The views of a scene show one set of named points, each view turned or mirrored, and shifted as a whole, with a little noise and some points left out.

Scene 1
View 1
pugi: [-21  -5  -8  -7   4 -15   5 -10   8   8   8  -2  14   4  -6   1  -3 -13
   2  12   1   0  -9   8 -17   6  -7 -18   5  -9   0  -4 -14   4   4 -15
  -4   1  -2  18   7 -10  12  17   2 -14 -12   1  10  -8  14  -4 -10   5]
zarig: [-14 -12   2   3   2 -15  -2 -31   4  11   3 -16  18  17  -6   8  -1 -24
   7  12  -2  11 -12   0 -15  -6  -4 -17   9 -24   6 -12  12 -21  -9 -15
  20  14  -2  20  21  -2  15  -2  13 -12  -4   4  18   4  28  -2  -6   1]
tikep: [-20   0  -6   4   8 -11  14 -15   0   6  10  -9   6   0   4  20  -7 -24
   3   5  -4  16 -20  -2 -14  -3  -8 -14  -1 -16 -13  -4   3 -19  12  -8
  14   6 -10  17   8  -2  17  10   9  -8 -22   9  -8  -2   8  -6 -11  10]
Zutos: [-20 -12  -8  -8   2 -13  -7 -28   4   0   0  -3  20  14 -10 -10  12  -1
  18  20   7   3  -6  20 -13  -1  -4 -20  19 -15  10  -9 -18   1 -20 -18
   5   7   6  24  20  -6  15   2   7 -22  15 -10  31  -6  26   0 -13  -1]
kur: [-26 -12  -6 -10   3   1  -1   2  10  24  -3  -2   4  -5 -21  -6 -10 -14
 -11  15   4  -1  -1  -1 -10   1   0 -17   6   0  -9 -15 -19  15  19 -26
  -4  -8   3  20 -10 -13  13  -1  -2 -20   0   6   0 -11  11   5 -11   8]
Nudap: [-19  -4  -8   0   5   2   9   0   9  11   7  -2   0  -5  -9   4 -10 -17
  -7   9   5  13 -12  -3 -11   0  -4 -11   0  -7 -14  -7 -12   2  18 -20
   4  -5  -7  20  -7  -4  15   1   2 -13 -14  10 -12  -9   1   0 -12  10]
ruba: [ -8  -8   0   8  -2   3  10   4  12  10  13  -5  -7   0  -7   2 -15 -22
 -11   5   7  20 -13 -13 -12   3  -2  -4  -6 -16 -10  -4   0  -1  18 -25
   4  -4 -14  18 -12  -3  15  -9   3 -15 -23  16 -14  -7  -3   0  -3   9]
bala: [-20 -11  -4  -5   3  -7   0 -10   9  17   1  -5   8   2 -15   0  -8 -16
  -5  12   4   5  -5   2 -13   0  -2 -14   6  -9  -5 -11 -10   2   8 -22
   3   0   0  19   2  -8  14   1   4 -18  -4   5   5  -6  16   1  -9   7]
vefut: [ -6 -10   8  -8  -4 -10  15  29  28  28  22  -4  -4  -5 -11  -5 -33 -33
 -39   0   8  -6  -2 -19 -19  18  -3  -8 -19  -6  -7  -4  -3  26  32 -30
 -23 -15  -7   8 -27 -19   7  15  -8 -13 -47  23  -8 -11   0  -2   5  14]
kelog: [-11 -10  -1  -5   0  -6   5   4  16  14  10  -2   3   1 -12  -8 -11 -16
 -11   9   9   2  -6  -3 -14   6  -3 -10  -1  -9  -3  -7 -13  15  11 -25
  -8  -7  -3  18  -8 -10  11   4   0 -18 -17  10   3  -9   7  -2  -3   7]
ruvak: [ -1 -16   5   0  -6  -7  -1  -4  20  11  13  -6   4  14 -13 -16  -7 -16
 -10   9  11   7  -3  -3 -15   7  -2  -8   2 -19   8  -7  -2  10  -4 -31
  -3  -2  -4  20  -1  -9  12  -7   3 -20 -10   9  17  -5  13   0   2   3]
bidek: [ 20 -15  10  11 -14  -2   7  10  31  -1  27  -1  -8  20  -5 -29  -9 -13
 -13   3  23  16  -6 -10 -12  16  -2   4  -9 -28  14   1   2  20  -7 -36
 -12  -9 -15  20 -13  -5  10 -17   1 -20 -25  16  10  -8  -3   2  14   3]
Bure: [-20 -13   4  -4   1  -6   2  -5  11  28   2 -11   6  -2 -16   8 -19 -31
 -18   9   0   4  -4 -12 -14   0   0 -16   0 -11 -10 -15   4  -3  19 -23
   7   1   0  16  -4 -10  13   0   4 -12 -15  14  -3  -1  15   1  -8   9]
Tilen: [-10  -8  -4   7   0   6   5  -6   9   5   5  -2  -4   3 -10  -3  -3 -11
   1  10  10  23 -13  -4  -6  -1  -2  -6   4 -19  -9  -8  -9  -1   8 -26
   9  -1 -11  24  -6   0  15 -17   5 -17  -3   8  -9  -7   1   3  -8   6]
pur: [-19  -4 -13 -10   4 -12   4  -8  11  -4   9   4  12   3  -3 -10   4   1
  11  13   8  -2  -9  20 -16   9 -11 -18  10  -5   4   1 -29  16  -4 -16
 -15  -4   2  21   4 -10  11  21  -1 -21  -7  -7  16 -15  11  -5 -11   6]
rud: [-10  -7  -3   8   1   2   7 -12   8   1   8  -5   0   6  -4   0  -2 -14
   4   8   7  23 -16  -2 -10  -1  -4  -7   3 -21  -6  -7  -3  -7   5 -20
  12   1 -12  22   1   1  16 -12   7 -16  -9   9  -5  -6   4  -1  -7   6]
kevi: [  5 -10  -3   6  -7  -2   6   0  20  -8  18   2  -2  12  -3 -26   0  -3
   3   8  19  15  -8   4 -12  11  -5  -2   1 -20   7   3 -15  16  -8 -30
 -10  -8 -10  22  -7  -4  12  -7   3 -24 -11   5   9 -13  -1   1   2   3]
Dis: [-30  -3  -9 -14   8  -8   9  -1   6  17   5   0   9  -8 -11   7 -11 -16
  -4  10   0  -3  -9   4 -17   3  -8 -18   2   1 -11  -8 -20   8  20 -15
  -7  -4   1  17  -3 -14  13  19  -2 -14 -14   4  -2 -11  11  -2 -16  11]
View 2
rud: [ -4  -2  11   4   0  -3  20  -6   8   5   2  -6  -1  12  17   3  -2  13
   2   4   2  -1   6  -7 -12   3  -2   7  -8   8  23  -7   8   0 -11  13
   8   4  15  20  -4   3   1  -5   4  -5 -19   0   2  26  29 -10   9   9]
pugi: [ -7  -4   7  14  -6  -2  13  -6   8  -3   6  -2 -12  16   7 -10   0   5
   7  -3   3  10  12  -6 -31  -7  -6   3   1  10  23  -8  21  -3 -11  20
  -1 -21  -7  14   0  -1 -12   0  14   0 -26  11   7  29  36  -3  -4   3]
bidek: [ -2   0   1  11  16  -3  12   6  22  -5  14  -6 -41   0  12   7  -5  27
 -13  -8   2  -6  11 -16   4   4 -28  14 -15  -9  10 -14  21 -18 -12  19
  16  13  11   7   3  -6   2 -12 -17 -12 -19  -1 -20  25  -5 -10   6  -8]
vefut: [  0  -2 -21  -9  20   3  19   6  -1 -12  12   8 -31  13   3   8 -11  12
   1 -17   4  -5  19 -28   0 -14 -26 -12  30 -16  15  -1  13 -19 -39  39
   3 -20 -24   7   9   9 -11 -33   9 -15 -11  14 -24  13  -1  -2   3 -19]
kevi: [ -5   4   7  15   3  -4   9   6  19  -1  11 -11 -29   0   9   1   0  12
  -4  -9   7  -3   6 -16 -11   6 -22  16 -24   0  16 -10  29 -10  -8  15
   5   9   6  15   1  -2  -1  -1 -10 -14 -22   1  -3  28  16  -4   5   2]
kelog: [ -7  -1  -1   1   3  -3  17   4   9 -10   9   0 -19   6   7   3  -1   7
   5  -4   3   3  11 -17 -14  -5 -13   1   2  -4  21  -3  24  -7 -19  25
   0 -11  -8  14   5   2  -7 -11   5 -10 -20  10  -2  23  21  -2  -1  -7]
ruba: [  0   1  -1  -3  10   1  21  -4   4   2   7  -3 -13  13  16   7  -9  17
  -1  -3   1  -8  12 -14  -1  -2  -9   1   6  -1  20  -6   4  -8 -24  21
   9  -1   6  17  -3   4  -3 -20   3 -10 -12   4 -13  18  13  -7  12   0]
tikep: [  2   1  10   9   0   3  22 -18  -1   9   0  -4   5  25  16  -4  -9  12
   4   0   0   2  13   0 -21  -3   4  -2  13  18  24  -8  -3  -2 -20  14
   7 -15   7  21  -9   9  -9 -11  20   2 -17   5   1  27  36  -9  12  15]
Bure: [ -9  -7  -3 -13   3  -7  27  -6  -1 -10   5  12  -5  18  13   6  -2  10
   8   7  -5   2  18 -12 -12 -12   2 -12  24  -5  26   2   5  -1 -23  28
   1 -21  -7  13   7   3  -3 -20  16   2 -17  11  -4  16  23  -8   0 -10]
Tilen: [ -7   1   7  -5  -1  -5  21  -3   8   1   4  -5  -2   7  15   7   0   9
   4   6   2  -6   3 -13  -6   4  -2   5 -13   2  26  -2  14   4 -14  15
   6   6  12  23  -4   5   3  -8   1  -8 -15   0   4  25  28  -7   9   7]
Dis: [ -9   0  -1   0  -5   0  16  -2   0  -4   3   2  -5  15   4  -5  -1  -3
  13  -6   7   6  11 -15 -26  -9  -4  -5  11   5  24   1  22  -1 -23  26
  -6 -24 -17  18   3   7 -13  -7  20  -6 -21  15   9  23  38   3  -2   1]
zarig: [ -8 -11  21  13  -7  -8  23 -22  12   0   3   5  -4  23  20  -8  -1  20
  -1  19 -10  14  16  12 -27  -2   9   2  -1  16  27 -12   5   1   3  11
  10 -14  20   9  -1 -12   0   4  11  20 -29   3   9  33  36 -18  -2   2]
Nudap: [ -4   2   2  -5  -1   1  22  -3  -1   3   1  -4   4  14  13   4  -4   2
  11   0   4  -5   6 -15 -12  -3   0  -3   5   6  26   0   9   6 -25  19
   0  -6   0  24  -4  11  -6 -14  14  -9 -10   6   4  21  34  -2   8   9]
ruvak: [ -9  -7   6   6   4  -8  17   0  17 -10  10   3 -27   7  11   3   1  17
  -3   3  -3   6  15  -9 -12  -2 -12   6  -7  -4  18 -10  24  -9  -4  22
   8  -6   5   7   7  -9   1  -6  -2   0 -25   4  -4  27  16 -12  -4 -10]
View 3
tikep: [ -9  -3  -3 -14   1   3  -1  -1   2   2  -4  26   6 -27  -8 -17  -1   1
   3  -3  -2  -7 -20  -5  12  -9   0 -22  -4   5  18  -1  14 -10  13  -5
   9  14   2   5  14   2   9  10  -2   1  15   7  -2   8  23 -19  -6   1]
bidek: [ 35  15  -4  -8  11  -7   5  -6  -7  19 -22   9   8  11 -11 -12 -20 -10
 -13 -11   6   1  25  24 -12  -5  -5 -19   7  11  38 -11  -4 -17  -2  14
 -16   1   9  12  18   5  -3 -22 -14 -12   9   6 -23   6 -16  11   9  22]
kur: [  6  -7  -1 -10  14  -6   8  -9 -30   5 -13  -3   4 -11   3   0   0 -19
 -12  21  -4  14 -14  18  16  -3  -3 -26  -1   3  15 -11   2  -3  11  16
  12  23  17 -14   6  -9  12   1 -13   3  25   4  14  -5  -2  -1  -1   2]
bala: [  4  -4  -3 -16   9  -2   6  -4 -16   3 -10   2   4 -17   0  -4  -5 -11
  -5  11   6   8 -14   8   9  -8   3 -24   0   6  18 -10   4  -6  10   9
  13  19  11 -11   5  -4   8   0  -7   2  20  -2   9   1   2 -13  -2   4]
Tilen: [ 11   0   3  -9  -2  -2  14  -5  -2   9  -4  10  -3 -16  -7  -9  -4  -4
  -1  14 -10   1 -10  17   3  -4  -1 -22   8   1  20  -6   5 -13  12  11
   6  20  -2   2  15  -2   3 -14  -9  -1   8  -5  -3   5   0  -3  -2   8]
Nudap: [ -3  -5   4  -6   2  -1   4  -7 -10   4  -7  19  -1 -20  -6 -14   5  -7
  -1  14 -16   3 -18  12  16  -3  -4 -26   1   2  16  -4  11  -7  15   7
  11  21   7   2  15  -4  12   1 -10   4  18   8   1   1  13  -4  -3   1]
pugi: [ -5  -2  -7 -19  12   1   3  -8 -15   1 -13  13   8  -7   5 -10  -8  -9
  -8   9  15  12 -10  -2   2 -11  -4 -28  -1  11  20 -13   2  -6  10  -3
  16  17  10  -7   5   2  10   9   3   3  10   3   8   5   7 -12  -6   5]
ruvak: [ 21   5  -6 -17  11  -6   7  -2 -15  11 -14  -1   8  -5  -3  -3 -15  -9
  -9   1  15   5   4  11  -6 -11   1 -20   4   8  26 -15  -2 -12   3   9
   0   9  10  -5   6   1   1 -10 -11  -6  16  -2  -3   5  -8  -8   5  11]
kevi: [ 19   8  -3 -11   6  -1  11 -10  -5  15 -18  14   3   8   0  -9 -16 -10
 -11   9   6   9  10  16 -13  -8  -6 -24  10   9  30 -13  -6 -12   5   6
   1  12   1   7  13   5   1 -16  -3  -6  -3  -2 -10   7 -13   8  -1  19]
rud: [  9   1   1 -11  -4   0  12  -3   2   8  -4  12  -1 -18  -7 -10  -5   0
   3   4  -4  -3 -11   9  -1  -8   2 -21   6   3  21  -6   6 -12  10   3
   6  17  -3   3  15  -1   3  -8  -5  -1   7  -4  -5   8   6  -9  -2   9]
Dis: [ -9  -8  -3 -12  15  -1   1 -11 -25  -1 -15  15   8 -12   4  -9   1 -13
 -12  17   1  12 -19   5  16  -6  -8 -29  -5   8  18 -11   5  -3  13   3
  18  20  19  -7  10  -4  18  12  -2   6  19  12  13  -2  12  -7  -5   2]
pur: [ -7  -2  -6 -20  13   3   9 -16 -18   5 -20  18   8   7  13  -7 -11 -13
 -15  26  17  25  -6   1  -6 -13  -8 -33   3  12  21 -18  -8  -6  11  -6
  23  18  10  -6   3   0  13   4  11   5  -4  -1  11   5  -3  -3 -11  12]
Bure: [  6  -3  -3 -12  12  -7  -2   2 -21   3  -8   0   8 -25  -9  -7   0  -9
  -5  -4   0  -3 -15  10  19  -5   3 -19  -5   5  19  -6  11  -7   9  13
   3  13  18  -9   9  -7   8   5 -16  -1  36  10   5  -1  12 -17   5   0]
vefut: [ 16   0   0   0  34 -16 -13  -9 -46   8 -32  12  18   0 -10 -12   1 -24
 -26 -12  -9   4   9  25  28   5 -16 -26 -14  12  35  -6  10  -7   0  21
 -12   0  42   2  18  -2  16   8 -26  -6  46  44 -12 -12   7  12  15   7]
kelog: [ 10  -1  -3 -10  15  -5   4  -8 -21   7 -18   9   8  -5  -1  -8  -6 -14
 -12   7   2  10  -2  14   8  -4  -5 -25   0   8  25  -9   2  -8   6  10
   4  13  16  -3  12   0  11  -1 -11  -1  19  12   0  -1  -1  -1   2   9]
Zutos: [  1  -1 -12 -29   5   3  16  -6  -6   3  -7  -4   7  -7  11   2 -16  -6
  -2  23  32  17 -14  -7 -15 -21   7 -25   9  10  14 -19  -8  -5  10  -6
  24  22  -2 -18  -7  -1   2  -5  10   3  -6 -25  21  11 -10 -23 -12   8]
View 4
rud: [ 14   7   1   5  11   2 -11   9  13   8 -14  15   5  -6 -10  -6  11   6
  -2  -3   6  13  12   0  -9   0  -4  17  -8  13  -3   0 -12  20  -1   5
  -9  -7  -4   1   0  -8  -6 -32   0  20   2  -1  -4   3   9   2  -5 -12]
ruba: [ 14  10   6   5   2   1 -12  15  11   3 -17  -1  22  -7  -3   6  -1   0
  -1   0   5  -9   8  -1  -8  -3  -9   9  -8  16   2  -1  -8  14  -5   5
  -2  -9   0   0  -1  -4   3 -36 -14  20   1   8  -9   3   9   0  -8 -14]
Zutos: [  9  17  -7  -3  24  17  -1  -2   7  15  -8  20  -2  -1  -1 -25  26  23
   2 -12  15  48  11  -3 -14  22  15  23  -1   0 -17  -1 -26  40  12   1
  -9 -12 -17  -6   3 -11 -26 -24  24  -4   8 -23  16   4   3  -4  -3 -23]
pur: [  9  20  -3  -8  23  32  -7  -1   9  11 -15   5  10  11   6  -4  11  25
  10   2  10  33  -6   1 -26  24  -3   7   0   5  -1   1 -18  36   8   4
  -4 -16 -22  -5  -5  -3 -17 -38  17   6   0 -18  14  11  -1  -4 -12 -30]
kevi: [ 30  -2  -2  -2   9  10  -9   5  10   4 -12  13  13   0   3  -6  12  25
  -6   4   5  19   5   5 -23   7 -16  11  -1   9   5  -4 -13  12  -4   5
 -17 -16 -10   7   1  -4   0 -37  -2  24   3 -17  20   7  11   4 -10 -31]
zarig: [  8  21  -9   8  18  -1  -8   5   7  14  -9  24 -14 -10 -12 -14  19   8
  -5 -19   4  26  12  -5   1   6  19  21  -8   6 -25  -2 -14  32   3  -5
  -6  -3   0  -6   3 -14 -22 -22  18  -3   4   2 -11   0   7  -4   9  -6]
Nudap: [ -3  21  10   4  10  13 -10  11  13   7 -18  -3  21  -3  -3   4   1  -4
  10   1  12   2  11  -4 -10   2  -2  12  -7  16   4   5 -15  32   4   9
   5  -7  -9  -8  -4  -5  -4 -36 -10  14   0   5 -11   4  -1  -3 -13  -9]
Bure: [  5  24   1   9   8   6  -5  10   4   4 -14  -7  24  -7   7   2  -2   0
   0 -10   6  -9   6  -6  -6   6  10  13  -7  14 -17  -1 -14  23  -1  -3
   3  -9   0 -11   3  -1  -8 -31  -2  -6   3  12 -17  -2   5 -11   2 -16]
tikep: [ -5  24   1   7  15   9 -18  11  14  14 -20  10  -5  -1 -13   6   5  -5
   7  -1   2   9   3  -4  -3   1   5   9 -12  15  -6   3  -6  37   2   5
   5  -1  -5  -8  -6 -10 -12 -32   3  13  -4  15 -25   7   1  -1  -4  -3]
bidek: [ 47 -10  -5   3   2  -1 -12   8   5  -2 -12  12  16  -5   4   1   4  25
 -19   5  -2   0   1   9 -19   0 -22   8  -3   9   0 -10  -5  -9 -15  -2
 -23 -19   0  12   3   0   7 -40  -7  25   4  -7  17   4  19   5  -1 -34]
kelog: [ 14  14   0   2  10  15  -8   7   4   2 -16  -7  25   1  10   3   2  13
   0  -1   7   2   1  -2 -18  10  -4   7  -4  13  -4  -2 -13  18  -3   0
  -4 -17  -7  -4   1   1  -6 -38  -3   6   3  -4   4   2   8  -4  -5 -25]
bala: [  1  23   2   4  12  13  -4   8   7   8 -13  -4  19  -2   3  -3   4   4
   5  -7   9   7   7  -5  -9  10   7  12  -6  12  -9   0 -17  31   5   2
   2 -10  -7  -9   0  -4 -12 -33   1  -1   2   2  -6   0   1  -8  -6 -17]
kur: [  4  22   4   1  10  18   2   8   3   2 -12 -18  40  -2  16  -5   1   7
   5  -6  17   2   9  -6 -15  14   2  14  -2  10  -8   2 -25  27   5   3
   3 -14 -10 -10   4   2  -8 -35  -4  -7   6  -8   5  -2   2 -14 -10 -25]
Dis: [ -4  31   1  -1  16  27  -8   7   8   9 -18 -12  24   4  11   6   1   6
  12   0   9   7  -4  -7 -18  17   3   5  -4  13  -5   3 -15  38   5   3
   8 -12 -15 -15  -5   1 -15 -39   5  -2   0   2  -7   5  -3 -10  -9 -19]
vefut: [ 22  17  -3   5  -1  14 -12  12  -2  -8 -20 -26  43   4  24  27 -20  12
  -5   6  -6 -36 -18   1 -21   9 -12  -8  -6  17  -5  -6   3   3 -15  -6
  -1 -23   0  -6  -4  16   5 -48 -12   3  -1  18  -8   2  10 -11  -2 -37]
View 5
Dis: [  3  -3  10   9  28   6  -8 -14  -1  12 -15  -1  14   2   5  -7  10 -19
  -4  22 -12  -8 -16  12   3  17   0  18   3 -14   7 -15  12   6  -2 -13
  15  -9  17  -7  -2  -8  34  12   1 -11   0  -4   5  -3 -21   9  14   6]
kur: [ 10   2   3   7  29  -4  -4 -13  -6  13 -15   4   8 -12   4 -12   4 -14
   0  17  -5  -4  -9  19 -10  13   5  26   5 -17  -1 -18   8   4   4   0
  14 -12  13 -15  -1 -13  23  14   5  -7  -2  -3  -5  -4 -20   6  20  21]
bala: [ -1  -6   8   6  24   0  -2 -14  -6  13 -14   0   4  -5   5 -11   3 -13
  -7   8 -11  -1 -13  18  -5  16   3  22  -3 -10   1 -16   1  10   6   4
  12  -4   6  -7   2  -6  28  17   5 -11   1  -2   1  -4 -14   2   9  13]
kevi: [  2 -16  25   7  15  -7   9 -10 -13  24   3 -12   5 -19 -20 -21  -2 -19
 -26   1   4 -13 -12  22   0  17  19  25  -2 -27  18 -30   8  14  20  10
  15  10 -12 -29  13  -1  28  19  -6  -5  -7  -1  -4  -3   2 -12  12  15]
ruba: [ -8 -27  -5  -1  20   3   3  -2  -8  18 -12  -9  17   0 -12 -20   9  -9
 -10  11   4 -17  -8   9 -10  14  10  11 -14 -18  -3 -18   8  18   2  -5
  16   5  -1 -17   9  -2  22  18   7  -4 -23   7   0  -7   2  -5  26  14]
pur: [ 11   1  37  16  23   0  -2 -17  -6  17  -1  -6   5  -7  -2  -8   3 -27
 -21   9 -14  -8 -21  21  14  23   7  25   8 -20  26 -25  15   4  13  -2
  15  -1   7 -15   1  -3  39  11 -11 -17  11  -7   5   3 -18   0   2   2]
Bure: [-13 -15  -6   1  26   5  -4 -17  -2  16 -24   0   7   1   4  -9   6  -7
  -1  12  -4  -5 -11  15 -11   8  -1  17 -11  -8 -10 -14  -5  11  -4  -2
  12  -6  11  -6   5 -11  25  19  18  -4 -14  -1   1 -11 -12   5  14  12]
bidek: [-12 -29  18   3  17  -9  14 -14 -11  33  -2 -16   4 -26 -32 -20  -6 -19
 -25   0  21 -19  -4  24  -6   3  18  26 -10 -34  12 -36   4  16  16  10
  17  13 -16 -37  21  -4  21  24   8   8 -28  -5 -12 -16   9 -18  17  17]
vefut: [-14 -22   0   7  35   5  -8 -17   8  29 -23 -10  20 -15 -20  -3   8 -24
  -1  37  22 -30   1  14  -4  -8   3  21  -5 -35   2 -29  15   7 -15 -24
  22  -8  17 -30  10 -17  25  18  22  15 -41 -11  -9 -26 -11   0  33   9]
Nudap: [  1 -16  -5   3  18   5  -2  -2  -7   9 -12  -7  19   7   0 -17  14  -8
  -6  12  -8 -14 -14   7  -6  22   8  13  -7 -12  -1 -13  12  16   0  -8
  15  -1   7  -5   2  -2  26  13   1 -12  -9  10   4   1  -9   3  24  13]
pugi: [ -3  -6  21  10  24   3  -4 -18  -5  17 -10  -5   3   1   2  -8   4 -19
 -14   8 -15  -6 -20  17   7  17   1  19   0 -12  12 -20   5   8   6  -5
  13   1   6  -7   2  -3  37  14   0 -13   5  -6   7  -2 -15   1   4   1]
tikep: [-16 -25   2   1  18  12  -4  -8  -5  12 -12 -11  10  19   1 -12  14 -10
 -12   4 -17 -12 -19   5   2  22   0   3 -18  -1   0 -10   3  18  -1 -11
  14  10   2   2   4   3  34  16   5 -16  -5   7  15  -3  -3   1   7  -3]
kelog: [ -1 -11  10   7  26  -1   0 -14  -5  19 -11  -5   8 -10  -9 -11   5 -18
 -10  14   3 -11 -11  19  -3  10   7  23  -2 -21   6 -23   8   9   3  -3
  16  -3   6 -19   6 -10  26  16   6  -2 -10  -5  -2  -8 -10   0  15  12]
zarig: [-23 -14  17   1  17   2   3 -25 -10  17 -15  -2 -15   5   8 -11  -4  -5
 -18 -21 -21   9 -22  23  -1  16  -1  16 -18   7   0 -13 -22  13  16  20
   5  11  -9   6  10   1  31  21  10 -18  10  -5   8  -5   0  -7 -14   4]
Zutos: [  4   6  35   9  19  -7   3 -24 -14  13  -4   0 -12  -6   9 -11  -5 -15
 -22 -13 -24  11 -24  28   7  25   4  27   2  -5  15 -18  -7   5  24  20
   7   3  -4  -5   3   0  36  16  -7 -23  26  -6   7   5 -14  -4 -11   9]
ruvak: [ -9 -14  17   3  22  -5   6 -21  -9  24 -10  -6  -2 -17 -11 -12  -3 -15
 -18  -1   3  -4 -12  26  -6   7   9  26  -8 -18   5 -27  -5  10  13  12
  13   2  -4 -20  11  -8  25  21  10  -3  -8  -9  -5 -11  -4  -7   7  15]
Tilen: [  1 -17   0   0  14  -3   5  -1 -13  14  -6  -6  11  -4  -5 -26   5  -6
 -12   1  -6  -7 -14  14 -10  22  12  16  -8 -14   0 -16   5  18  14   6
  12   5  -6 -13   6   2  22  15  -2 -12  -6  11  -1   2  -1  -4  20  20]

In a view up to two points have been moved. Name them for each view, in the order of its rows, or write -.
view 1: Nudap
view 2: ruba, Bure
view 3: vefut
view 4: rud, bala
view 5: zarig
